Each row is a point on a tangle of strands that fork, close into loops and nearly touch. The rows are in no order.
In the rows, 128 means zero.
Two points are linked if the straight distance between their rows is under 90.5. Some points are linked to none.
(15): [105 160 124 136 106 163 131 130 194 171 137 111 138 157 117 136 135 133
  99 213  95 154 139]
(1682): [127 114 167 104 124 133 161 130  72 118 121  90 120  99 119  83 125 137
  96 110  97 142 115]
(370): [139  93 123 164  98 116 107 192 125 110 141 144 106 153 151  87 124 123
 169  41 179  93 129]
(112): [110 144 133 125 125 175 104 167 151 134 133 109 177 129 114 162 136  95
 130 112 136 145 132]
(740): [135 126 133 109 106 166 119 107 182 121 155 151 131 170  71 170 166 100
 102 178 109 158 141]
(236): [163 156  98 109 160  83 139  72 145  91 133 142 101 146 123 192 121  91
 131  77 138 166 185]
(1467): [126 120 143 127 108 167 107 143 140 149 142 147 130 145  87  87 151 142
 108 224 105 125 127]
(2381): [126  96 105 179 124 124 110 166 133 111 140 146 117 151 145 114 117 155
 159 122 149 104 128]
(1629): [170 145  84 170 139 131  95  95 168 111 158 146 109 194 113 144  91 130
 133 135 130 173 127]
(2042): [152 120 103 145 130 155  90 162 147 108 146 149 145 186 132 145 133 102
 130  69 142 156 147]
(2482): [133 121 120 124  94 148 109 117 156 131 156 148 117 159  68 139 156 133
 112 204  99 135 126]
(1010): [135 103 117  95 113 112 154 111  96 106 158 137 102 122  93 130 136 154
 115 172 102 117 129]
(1530): [187 169  86 143 129  54 155  80 168 141 136 140  86 166 136 146  88 129
 129 140 109 189 156]
(1742): [ 65 180 114 115 165 132 142 117 157 140  96 106 171  89 158 189 141 120
 138 160 149 142 178]
(2034): [ 83 162 134 149 176 107 135 148 117 173  79 105 144  69 142 148 104 116
 122 109 159 120 160]
(2018): [117 109 157  94 116 160 109 203  91 131 108 129 176  85 139  83 150 100
 158  82 148 122 134]
(1052): [163 148  93 129 121 121 103  89 180  98 154 150 113 194 100 163 115 108
 133 140 110 174 134]
(238): [105 187 133  87 117 123 161 101 181 193 113 100 158 116  95 174 135  96
 110 172 100 165 162]
(1701): [163 138 109 180 138  67 157 111 138 124 120 133  79 149 144 146  85 145
 126 116 143 132 151]
(1974): [ 83 162 147  86 170 169 117 146 109 141  84  95 187  50 134 130 142  96
 137 125 136 120 126]
(471): [193 153  81 104 118  69 139  72 185 155 132 160  74 178 116 147 104 112
 122 166 100 193 163]
(576): [122 137 147 110 113 145 157 155  75  89 106  89 121  78 131  69 115 125
 142 101 125  77 120]
(2350): [ 95 130 142 164 151 104 150 154 104 153  84 106 142  94 156 142 125 120
 116  83 165  97 141]
(1603): [143 118  96 146 127 128 109 140 147  72 172 134 128 172 109 158 110 124
 161  90 146 106 132]
(1168): [142 112 103 193 146 107 122 154 144  89 127 145 127 185 175 131 125 133
 187  79 180  82 157]
(1252): [ 92 190 149  93 128 133 175 123 146 194  99  80 153  80 110 102 125 136
 113 184  91 146 162]
(1724): [122 100 124 119 127 151 116 149 140 102 118 119 192 134 149 174 152 129
 150 140 133 107 136]
(2274): [115 136 136  96 160 108 161 100 152 155 107 106 165 108 129 191 151 116
 106 168 115 153 165]
(1095): [113 140 117 137 131  97 177 129 105 117 115 105 127 121 148 165 106 150
 155 129 158  97 134]
(45): [153  91 150 181  96 100 148 124  94 149 136 150  77 114 152  68  91 184
 102 126 122 112  40]
(2339): [130 116 135 155 105 138 120 204 112 142 107 140 142 127 174 101 118 140
 169  97 150 112 128]
(1933): [128 119 120 145 154 119 125 131 124 102 126 121 131 147 137 162 129  95
 138  55 168 129 149]
(431): [118 103 149  66  97 178 125 104 120  91 144 112 148 132  89 135 179 100
 114 141  88 131 106]
(2437): [148  92 141 180 132  93 139 109 118 155 156 156  80 173 148 102 110 173
  87  97  96 151  78]
(1558): [139  88 131 197  87 102 111 162 116 141 136 168  79 140 167  75  93 168
 154  84 158  96  61]
(164): [118  69 147 148  78  98 139 146  65 107 131 141  74 136 156  70 155 135
 132  62 162  74  99]
(671): [137 132 136 132 112 125 133 135 139 158 149 120 108 142  86 133 119 116
  82 116 104 189 144]
(1881): [ 76 158 116 142 174 154 112 149 151 133 106 107 183 102 156 172 141 105
 135 136 154 128 160]
(1681): [173 166 111 148 150  88 142  91 161 132 129 139 106 168 134 161  88 113
 110 111 122 186 172]
(1284): [119 176 103 132 125  81 170 119 142 146 113 111 120 116 144 170  99 142
 141 149 151 142 183]
(1844): [130 103 143  75 111 180 119 154 115  58 143 105 154 117 106 114 152 122
 151 140 120  97  94]
(516): [ 82 155 128  97 177 147  94  83 161 142 115 150 179  73 100 207 182  67
 128 132 139 150 158]
(1673): [148 111 110 196 121 107 107 168 138 120 135 141 112 157 155 122 116 127
 165  70 164 107 149]
(1275): [ 72 162 134  94 166 172  77 142 135 139 119 119 190  56 117 166 156  83
 141 119 145 117 117]
(1625): [132 105 124 129 101 183  75 176 150 128 139 154 166 163 118 137 155 129
 149 169 128 117 127]
(1879): [108 146 102 129 178 104 121  98 154  97 110 134 166 116 140 221 140  91
 155  88 169 115 168]
(2026): [126 137 155 150 128  80 191 112  92 161 124 103 115  86 118 101 113 144
 105 145 102 137 133]
(590): [137  91 115 183 148 126  87  89 159 200 144 155  81 123 134 104 104 194
 131 163 116 146  62]
(938): [124  93 103 171 126 130  78 164 146 140 154 167 114 156 140  95 122 185
 165 166 140  97 108]
(1337): [111 148 120  77 135  89 158  91 121 121 121 123 101  80 101 193 111  93
 127  87 150 150 159]
(971): [ 81 161 160  92 130 212 108 130 150 128 116 107 198  81  93 141 178  74
 128 184 122 119 142]
(2349): [143 127  83 129 144  98 136  87 143  67 145 126 127 143 129 203 118  87
 161  75 159 140 171]
(2141): [120 142 114 101 114 125 157 121 120 117 142 117 123  98  92 157 136 131
 132 177 113 127 154]
(1121): [152 134 107 131 112  79 149 103 151 159 141 142  88 139 121 144 100 150
 118 174 112 153 139]
(2343): [108 124 146  82 142 181 114 145  93  96 106 110 169  65 116 102 153  96
 147 133 128  84 140]
(1107): [156 151 145  92 124 201 130 136 109 110  86  97 164 102 130  46 142 129
 117 176  83 111 126]
(331): [146 160  85 138 165 110 131  89 164  64 128 128 146 172 154 183 132  86
 170  93 156 126 181]
(2238): [146 106 147  96 132 160 151 124  90  98 110 107 158 109 130 111 155 137
 126 165 102  97 121]
(350): [183 119  92 165 148  62 122  73 144 111 143 166  58 188 156 127  93 155
 127 117 129 144 110]
(714): [ 98 132 161 145 146 145 122 180  83 150  91 106 147  60 138  90 135 119
 137 105 149  96 141]
(1606): [151  91 152  88 109 154 120 126  57  75 142 134 110 126 115  56 132 146
 114 120  87 100  92]
(2149): [148  83 134 119  99 160  79 156 115 123 165 156 120 186 133  97 141 155
 122  96 107 147  64]
(2169): [ 81 128 147 110 174 122 119 154  93 130  93 119 168  64 140 142 150  98
 142  65 173  88 130]
(2424): [144  92 130 124  86 140 102 215 124 119 110 165 146 134 170  77 132 157
 177 108 137  94  97]
(2269): [118 133 115 154 113 115 156 131 152 150 120 121 134 135 157 129 119 182
 116 206 109 130 131]
(369): [104 139 157  83 166 122 120 113 102 133 113 108 154  76 101 180 142  86
 112  73 144 135 118]
(1626): [154 116 109 144 168 125 108 125 150  79 142 137 134 183 130 155 129  92
 140  42 142 152 160]
(1062): [ 88 172 141  72 178 104 149  87 118 166  90  93 165  58 123 168 135 100
 108 133 124 144 130]
(1937): [137  85 130  83  95 177 110 137 126  84 146 136 153 148 110 120 149 143
 141 171 102 103  68]
(1585): [111 166 129  50 138 123 127  73 147 150 114 124 160  67  91 209 149  88
 115 132 121 166 133]
(2208): [102 132 137 128 147 115 172 151  91 128 101 113 134  94 128 118 139 143
 144 154 122  94 175]
(181): [129 150 122 115 133  62 168 104 107 115 111 124  94 120 121 177 108  95
 116  68 148 142 156]
(2011): [ 89 116 139  98 160 150 110 156 108 108 100 114 187  67 162 148 170 110
 163 104 163  85 130]
(2047): [115 108 166 106 137 126 144 148  67 108  92 106 128 101 161 127 146  85
 143  58 160  81 106]
(1948): [ 93 164 101 134 135 102 170 123 139 116 109  97 129 104 148 186 111 146
 144 148 161 106 162]
(1628): [117 129 136 167 132 116 131 194 108 152  98 116 144 110 174 123 132 130
 146  91 160 120 151]
(1584): [142 110 128  71 102 114 155 100 113 122 153 131 112 142  95 154 142 136
  95 141  96 148 127]
(415): [ 92 141 116 130 130  97 141 126 123  88 126 106 131  98 106 177 125  91
 153  82 188  92 156]
(360): [135 143 117  88 156 105 133  69 162  98 128 135 137 130 123 217 142  85
 123  93 127 177 173]
(2230): [134  98 112 129 107 166  77 142 165 121 163 140 141 182 120 134 142 153
 136 148 128 113  95]
(1761): [129 112 143  54 118 166 133 124  83  68 144 109 152  97  90 118 155 103
 119 119 106 117 125]
(333): [151 102 151 158 108 104 146 111 104 156 151 130  79 121 139  91  99 184
  88 117  93 155  61]
(2074): [176 122 107 167 134 110  78 103 161 145 166 165  75 174 108 113  88 171
 127 139 120 172  79]
(2367): [ 92 178 122 100 176 114 158  99 143 164  97 105 184  73 128 189 145 110
 125 148 124 145 159]
(2410): [ 86 137 131 115 149 125 165 135 119 138 100 108 162  95 137 141 150 137
 120 195 122 113 173]
(896): [127 130 149 130 114 191 106 182 118 154 109 123 161 101 139  45 147 139
 140 184  99 119 143]
(8): [132 138 167  94 104 154 160 105 141 161 134 114 127 155  88 116 153 114
  68 184  74 163 125]
(1980): [146 116 141 120 106 109 163 130 110 137 124 107 137 135 136 141 104 155
 109 131  98 142 104]
(1418): [145  84 112 132 106 156  88 173 151 106 134 161 160 179 155 137 147 144
 158  86 136 107 115]
(1278): [117 147 141 100 109 154 125 105 160 134 138 115 152 129  83 187 159  88
 111 160 120 157 143]
(2307): [117 128 138  85 142 180 127 184 106  73 109 108 168  72 147  88 143 105
 176 117 147  67 149]
(224): [140  92 127 140 117 117 123 153 108 101 156 139 107 168 139 127 125 137
 129  54 147 127 114]
(1740): [156  70 121 179 112  81 127 111 107 107 152 171  66 174 149 108 117 164
 119  78 140 100  89]
(1204): [147 122 150 159 116 131 146 177 119 159 110 122 149 124 173  78 107 178
 133 142 113 113  91]
(1312): [131 134 137 127 110 133 156 123  90 126 122 111 114  92 114  82 119 159
 128 189 106  96 123]
(2362): [116 189 102 137 178 115 120  88 196 136 122 132 153 120 132 198 130  75
 144 142 139 165 205]
(1387): [139  88 144 129 103 119 122 151  86 121 146 143 100 142 143  85 121 168
 127 111 132 118  73]
(1223): [ 86 182 159  90 165 200 102 146 133 148  80  99 195  64 138 110 155  96
 117 152 123 129 146]
(93): [ 94 146 123 136 116 176 130 173 140 123 121  86 165 109 142 114 120 152
 135 196 115 118 134]
(533): [113  95 141 105 108 137 124 202  90 115 114 139 142  92 142  80 157 102
 165  59 165  81 141]
(346): [134 174 147  58 161 160 158  92 104 114  79  90 159  69 111  95 141 108
 122 180  98 119 149]
(282): [ 88 192 138  45 155 132 115  67 173 171 104 125 168  41  95 198 156  75
 119 156 137 155 145]
(461): [124  94 133  95 112 153 132 178  95  89 119 121 163 111 151 114 150 124
 171 124 140  68 132]
(747): [123 110 158 132 104  87 159 127  55 124 145 121  80 114 117 105 107 147
 102  78 118 133 113]
(1149): [160  80 146 145  92 148  90 169 122 168 129 161 118 122 158  58 117 182
 139 151 109 117  54]
(1498): [170 120 100 204 145 110  87 127 159 143 139 171 110 171 180  88  99 169
 148 110 140 126  83]
(1576): [171  81 114 158 134 101 100 103 119 111 146 178  75 197 162 114 111 162
 122  72 139 135  79]
(404): [106 140 148  78 143 155 119 124 107 134 126  97 133  93 101 145 135  90
  98  95 120 164 127]
(1921): [144  69 111 145  96 114 112 154 119 111 120 151 112 145 173  95 118 177
 181 118 167  59  75]
(2398): [145 168 100 118 137 106 135  96 176 148 122 127 135 166 111 184 111  94
 110 135 105 179 164]
(972): [151 104 101 128 119 140  95 124 140  72 173 147 101 191 101 153 118 124
 132  96 129 148 113]
(1777): [151 100 144 136 114 137 124 102 115 176 156 136  90 138 125  77  96 187
  93 152  85 153  51]
(186): [140 120 132 108 151 120 146 116 133 147 127 124 160 152 131 177 151 133
  97 135 102 159 157]
(2051): [131  86  95 175 141 133  72 114 156 173 149 165 102 150 134  92 119 185
 138 177 128 124  88]
(247): [158 105  99 120 116 144  91  90 159 103 171 168 104 213 102 154 137 133
 119 131 119 153 106]
(985): [163 145 117 192 145  82 121 121 151 147 135 132 101 168 155 126  85 152
 122 117 128 152 124]
(1098): [100 126 145 104 133 144 134 142  93 100 117 102 149  80 101 123 142 105
 150 120 152  98 141]
(2425): [144 116 162 148 120  86 189 114  95 166 113 126 111 109 131  76 112 171
 105 164  93 123 105]
(1309): [171 153  85 147 129 105 107  86 182 142 152 146  76 179 120 134  66 153
 124 150 110 186 102]
(756): [125  89 134 125 126 121 139 169  92 105 115 120 141 120 147 123 147 140
 138 106 147  80 120]
(1299): [ 90 180 144  64 133 149 156  86 165 173  98 100 165  77 110 162 138  93
 112 198  99 158 158]
(931): [180 160  89 121 102  92 129  71 216 177 140 159  83 183 104 142 108 132
 115 190  96 188 142]
(76): [139  67 121 129 125 122  87  93 106 116 181 158  82 186 152 124 122 173
 100  78 115 151  77]
(628): [138  92 156 192  86  98 143 153  98 139 132 150  80 115 165  71 101 160
 121 103 152  80  75]
(1953): [132  96 126 103 109  79 168 103  87  94 150 127  84 142 108 151 125 132
 122  86 136 107 125]
(1869): [ 92 156 127 180 136  93 171 143 115 140 114 104 120  94 139 117 128 146
 133 152 149 101 183]
(1155): [149 107 166  96  99 169 120 138 102 123 133 122 137 138 100  82 137 136
 104 156  81 136  96]
(2357): [144 140 159 127 113 162 133 133 137 174 129 116 121 131 114  43 119 147
 102 205  68 141  97]
(881): [125 100 123 156 127 140  92 119 148 180 144 155 114 148 120  80 128 181
 108 208 103 128  93]
(453): [137 111 109 112 120 147 118 118 145  91 152 132 166 160 115 183 141 118
 134 138 135 127 129]
(693): [153 115 107 138 109  84 128  82 114  97 176 152  58 179 140 128  94 157
 101  71 122 169 104]
(1993): [128 174 139  93 144 200 130 144 109  87  76  89 178  83 154  68 133 126
 135 170  99  95 147]
(512): [156 116 162 120 101 174 123 131  94 141 136 123 114 118 125  45 120 148
 100 163  73 141  87]
(2224): [141 123  78 138 125  94 151 113 143  99 140 142 121 145 122 171 127 158
 149 170 139 110 163]
(1179): [177 100  97 175 154  86  91  59 121 113 156 183  48 182 157 103  95 166
 116  80 136 146  76]
(580): [136 130 134 179 109 102 136 161 119 156 120 134 112 124 141  95  90 182
 120 155 111 119  88]
(761): [113 172 129 104 132  80 173 112 131 166 117  92 121 101 111 158 102 126
 119 133 125 151 154]
(1060): [118 156 126  66 139 127 127  82 170 142 131 121 145 103  99 220 141  58
 116 104 133 180 152]
(1451): [143 120 118 152 144  93 164 113 129 150 128 132 136 149 127 166 132 139
 107 141 119 145 172]
(2038): [183 148 103 132 154  89 136  86 140  89 140 147  97 189 121 148 101  98
 131  88 126 180 160]
(1719): [101 152 127  96 170 111 126  95 132 128 116 121 145  74 103 184 133  83
 117  97 158 139 152]
(1904): [ 69 138 135 116 181 154 122 174 130 129 107 119 183  80 161 165 163 118
 153 138 156 105 163]
(2145): [132 165 122  80 110 112 159  90 180 165 129 109 130 134 105 175 120 111
  98 154 107 175 150]
(741): [145 112 132 187 125 136 101 166 146 169 158 145 106 147 113  88 111 154
 119 132 103 153 110]
(2415): [149  85  98 152 123 142  70  97 137 142 167 162  70 160 112 110  90 182
 127 118 135 145  54]
(695): [137 129 128 150 144  73 158 122 112 114 118 123 102 152 138 151 113 105
 123  57 160 128 154]
(1679): [163  91 145  94 109 160 120 149  60  83 116 135 114 118 146  25 129 153
 143 108 105  90  92]
(2168): [116 112 110 111 121 143 117 163 136  80 161 121 149 132 121 154 141 118
 164  87 157  98 136]
(2460): [115 145 155 106 119 158 118 134 119 149 148 100 132 138  84 126 127 103
  80 107 109 172 128]
(728): [151 110 141 131 118 137 139 181  75 112  97 130 134 105 173  59 132 155
 158 133 125  81 116]
(672): [137 120 141 102 148 143 129 110 126 128 112 122 171 143 128 199 161  88
 106 112 119 165 156]
(1883): [159 123 120 156 131 152  88 136 159 119 151 154 120 200 130 122 125 105
 117  92 116 185 129]
(626): [127  87 145  83 106 121 141 137  62  69 155 116 109 132 105  96 138 137
 126  98 115 109 103]
(520): [ 71 185 146  82 141 190 101 109 163 157 119 106 176  80  78 166 155  69
 123 173 140 139 146]
(604): [143 111 119 148 122 111 108  79 157 187 160 143  78 133 117  96  86 190
 108 176 109 163  51]
(719): [106 125 130 164 116  89 177 146  88 107  90 114 112 119 164 134 124 143
 146 113 170  69 122]
(1502): [ 81 154 108 138 174  98 135 126 133 102 115 114 139 105 134 193 136  90
 165  68 200  86 168]
(95): [ 85 170 164 107 117 212 139 133 168 152 108 123 190 117 117 136 186  86
 111 205 116 139 151]
(2319): [105 138 154 125 135 170 118 173 102 153  89 109 161  85 132  69 137 115
 146 141 122 120 157]
(201): [141 152 102 114 103 110 132  83 197 200 148 155  93 165  95 118 120 161
 111 207  92 162 122]
(894): [106 149 149 125 116 174 106 165 150 151 130 117 156 120 106 127 145 104
 114 168 112 142 136]
(156): [161  97 105 210 126 109 104 135 137 146 146 175  84 166 176  95  85 172
 156  88 166 114  60]
(1018): [107 169 132  75 138 158 149 103 120 138 109  99 160  73  99 135 131 104
 110 182 106 133 149]
(544): [170 132  88 167 149  80 128 105 133  67 158 149  87 191 135 134  98 118
 164 112 157 123 157]
(60): [138  85 168 129  83 124 146 166  72 112  99 146 108 123 167  53 153 132
 155  79 157  63 112]
(1581): [130 106 147 210  92  71 161 135 109 135 119 140  83 136 167 116  99 148
 133 107 148  82  90]
(206): [161 148  92 179 136  96 138 108 153  73 130 124  98 179 139 150  91 114
 162  80 178  96 162]
(1572): [161  85 138 219 110  57 133  90 115 129 144 181  53 162 167  95 113 159
 121  67 152  93  70]
(2328): [119  99 140 136 115 192  82 158 155 151 135 154 145 168 112  98 157 141
 122 205 104 120 109]
(2130): [106 124 164 115 144 128 133 149  67 131 106 106 129  87 133 119 132 115
 105  47 143 117 116]
(945): [ 99 156 112 189 138  99 148 153 135 148 124 116 126 124 164 116 107 157
 131 154 137 115 154]
(676): [142 104 144 190 116 112 132 149 116 152 142 137 114 159 129 102 119 141
 101 105 111 155 136]
(190): [147 167  91 198 150 115 116 139 155 115 125 124 119 170 167 122  85 134
 141 106 145 142 155]
(749): [ 91 163 114 111 132 183 115 171 134 113 127  99 163  95 121 125 121 134
 150 168 145 116 149]
(2003): [ 95 167 121 117 184 106  98 100 156 140 123 135 142  95 105 197 121  80
 127  74 155 170 158]
(1061): [147  98 108 159 104 134  83 139 137 142 158 142  90 140 133  84  82 179
 140 128 128 133  43]
(1818): [103 106 127 113 173 125  98 134 102 109 114 137 156  90 125 161 162  84
 150  42 176  99 155]
(2384): [117 108 146  92 118 168 138 134 123 106 108 107 180 108 140 145 153 122
 136 160 109 116 132]
(2439): [146 106 150  87  91 188 102 133 118 102 130 140 147 164  98  99 167 130
 103 167  91 119  70]
(355): [115 162 125 173 129 123 148 142 145 173 136 109 127 119 137 121 116 171
 120 176 116 142 143]
(1379): [111  85 135 160 113  95 156 158  81 104 107 119 118 130 159 113 150 120
 143  90 169  54 131]
(430): [118  77 137  93 128 118 150 126  83  92 152 123 122 129 103 141 157 121
 122  89 128 109 130]
(1551): [136 151 145 126 109 129 142 130 142 176 142 113 124 133  98 104 128 124
  87 169  91 172 147]
(1459): [118 108 145  71 116 114 152 106  88  99 158 124 115 116  86 158 145 115
 105 104 106 148 141]
(1642): [ 76 190 154 100 129 188 141 117 161 168 113  84 168 100 105 111 159  90
 100 209 104 122 150]
(1230): [162 129 121 156 111 171  79 142 169 135 157 153 127 213 110 136 130 114
 101 138 110 171 117]
(386): [117  95 162 155  87  96 163 128  68 113 128 127  75 127 139  90 120 125
 101  60 148  85 106]
(677): [132 157 103 172 152 132 117 138 167 140 132 122 144 155 143 138 110 133
 131 142 137 165 171]
(689): [132 146 161  90 137 151 144 121  66 104  95  78 140  65 134  80 122 107
 126 110 121  91 119]
(808): [ 85 122 137 108 180 128 103 109 128 100 121 133 179  72 132 190 167  78
 161  65 166 106 136]
(1406): [ 87 115 154 119 128 109 137 160  86 113  86 118 148  86 163 130 157  87
 157  53 190  61 122]
(2118): [139  85 130 125 110 156  98 121 134 161 161 158 104 186 106 112 139 153
  81 156  94 158  75]
(1528): [151  88 129 141 116 163  64 146 139 171 148 159 107 138 139  79 100 175
 121 144 118 148  49]
(1210): [102 134 134 123 115 116 155 143  70  95 124  92 115  87 106 106 118 120
 148 108 154  79 128]
(994): [151  99 152 110 122 148 139 158  92 111  95 119 152 110 161  66 149 139
 127 157 104  98 115]
(929): [108 162 167 116 139 186 123 154 143 162  91  99 183 108 123 117 144  99
 111 152 109 138 134]
(2406): [122 109 116 118 121 129 126 118 122  89 177 134 105 178  97 160 133 114
 109  72 122 161 137]
(1192): [ 95 161 142 124 165 104 154 136 127 177 101  82 131  82 124 138 116 127
 113 136 140 143 156]
(1666): [144 173  84 135 172 115 123  85 174  95 124 136 146 146 132 194 127  76
 157 125 139 159 205]
(560): [118 133 129 131 121 167 121 158 127 123 116 124 147 117 159  82 131 177
 144 205 113  88 111]
(28): [147  96 104 168 122  67 138 110 108 102 147 165  69 165 135 126 125 138
 138  96 159 101 128]
(1458): [149  74 158 116 108 124 136 139  59  99 117 136 102 105 161  41 125 178
 129 131 115  69  64]
(1894): [145 156 153  58 126 171 151  86  99  99 111  92 148  91  90  82 135  97
 107 165  78 115 134]
(1003): [ 81 174 102 123 204 108 104  94 159 129 120 142 168  87 134 219 134  86
 157  89 179 140 158]
(819): [158  82 141 182 134  94 131 112 106 132 149 146  87 166 138 119 132 143
  93  81 111 161 120]
(2464): [153  70 123 119 102 150  75 167 133 113 162 177 125 191 152 109 136 148
 145  71 137 127  92]
(220): [134 102 123 148 127 129  98 109 166 185 164 169  96 177 105 118 134 163
  93 191 102 156  82]
(1946): [131 116 151 148 116  84 167 111  92 148 135 121  79 111 116 116 117 143
  83 103 113 148 137]
(1250): [107 108 129  78 126 153 112 153 132  78 135 111 174  94 121 143 155  91
 170  65 166  87 128]
(486): [104 187 152 113 118 162 160 129 161 196 111  85 149 109  97 102 134 115
 103 204  84 152 138]
(1127): [125 116 123 196 127  94 143 127 131 167 138 141  95 114 152  91 102 191
 130 180 113 113 107]
(685): [130 150  90 197 114  72 149 117 129  94 123 118  82 155 130 140 100 119
 156  62 186  94 146]
(1641): [141 132 114  58  84  96 162  94 153 148 144 127 107 131  91 161 138 110
 106 165  92 173 149]
(1782): [115 109 122 140 115 118 114 189 118 113 114 137 135 120 140 118 133 109
 182  42 177  89 146]
(130): [ 69 162 145  85 151 164 105 100 149 132 116 120 183  54  92 176 154  84
 143 139 135 135 144]
(1445): [ 88 180 112 118 119 147 126 148 161  98 140 105 152  93 103 167 124 109
 151 165 139 129 153]
(1506): [132 114  97 138 109  76 158 112 117 103 155 138  93 146 117 161 117 129
 132 123 150 111 141]
(452): [129 143 164 127 101 190 113 160 132 170 101 114 159 123 115  48 143 131
  97 194  71 132 112]
(1066): [132 134 105  94 109 132 132  99 168  94 153 125 145 129  82 201 142  99
 136 131 126 152 150]
(1356): [141 153 159  82 113 217 120 121 121  90 112 103 158  95  97  74 146  93
 105 176  79 113 126]
(1462): [159 144  92  86  96 112 131  94 162  94 158 132 111 160  96 180 116 105
 130 122 108 170 140]
(1228): [153 122 122 111 121  99 136 100 108 106 167 149  77 184 118 159 114 126
  87  79 104 189 128]
(1145): [117 109 112 142 130 138 120 134 151 149 134 131 135 137 134 105 131 189
 131 224 104 102 109]
(1449): [ 86 196 108 115 169 111 133 101 203 181 113 127 146 109 132 188 128  86
 116 156 139 178 200]
(2289): [138 117 159  90 124 173 141 120 117 145 123 125 150 134  94  98 158 114
  85 189  68 137 122]
(1434): [162 127  92 165 117  65 150  74 148 134 142 152  59 169 147 148  84 174
 126 128 139 127 112]
(1319): [105 143 139 115 156 163 141 145 105 135 104 110 167  66 135 107 167 119
 123 197 110 105 171]
(1911): [134 116 133 215 103  79 162 142 116 129 102 129  88 156 177 123 113 130
 130  75 178  91 121]
(2096): [139  74 120 140  94 140  97 184 132 140 117 169 131 150 168  88 126 186
 180 117 156  99  71]
(353): [141  85 127 120 102 137  99 118 112 126 175 156 100 173 125 123 124 153
  97 118 104 164  78]
(836): [132 155 163  97 142 150 152 140  90 130 109  87 144  87 112  74 113 122
 103 141 102 131 125]
(1162): [ 95 183 112 140 147  61 162 115 125 152 108 117 106  93 127 161 106 113
 135 109 175 130 190]
(1307): [120 148 118 150 148 144 108 148 158 139 123 108 159 125 128 181 124 105
 136 126 146 154 180]
(311): [145 104 152 162 116 144 129 171 102 174 117 145 128 106 168  40 118 167
 131 153 103 116  84]
(1767): [153 129 113 155 125 129  95  87 183 180 136 159 104 207 116 125 124 143
  96 171 102 173 103]
(909): [194 155  98 158 170  97 118  78 143  66 142 142 102 203 151 125 100  99
 157  96 137 142 148]
(1662): [148  99 146 123  88 138 134 170  80  98  78 146 125  94 181  31 142 145
 173 123 145  54 122]
(2245): [109 151 118 135 116 154 118 151 171 159 135 112 148 145 105 146 140 130
 131 180 122 149 146]
(1382): [ 85 187 103 155 169  90 137 114 140 143 113 114 138  92 129 179 113  94
 152 116 175 139 190]

A fork is a point with three links, a tip a point with one. Leave the first point through the second and follow the links. Name the first fork or tip that comes.
(1307), (677): (1576)
(1127), (580): (1052)
(2238), (994): (2425)
(1921), (2096): (1284)
(1230), (1883): (1719)
(1993), (1107): (2145)
(719), (1379): (1682)
(60), (1662): (1066)
(1576), (1179): (1307)
(1284), (761): (1921)

A piece is all that can be reached along the links. How many separate loops has the piece of each point below (a circle has one, a figure eight two, a Y none), and how many tips (points with one link)?
(1948): loops 0, tips 3
(1228): loops 0, tips 5
(2224): loops 0, tips 26
(2357): loops 0, tips 4
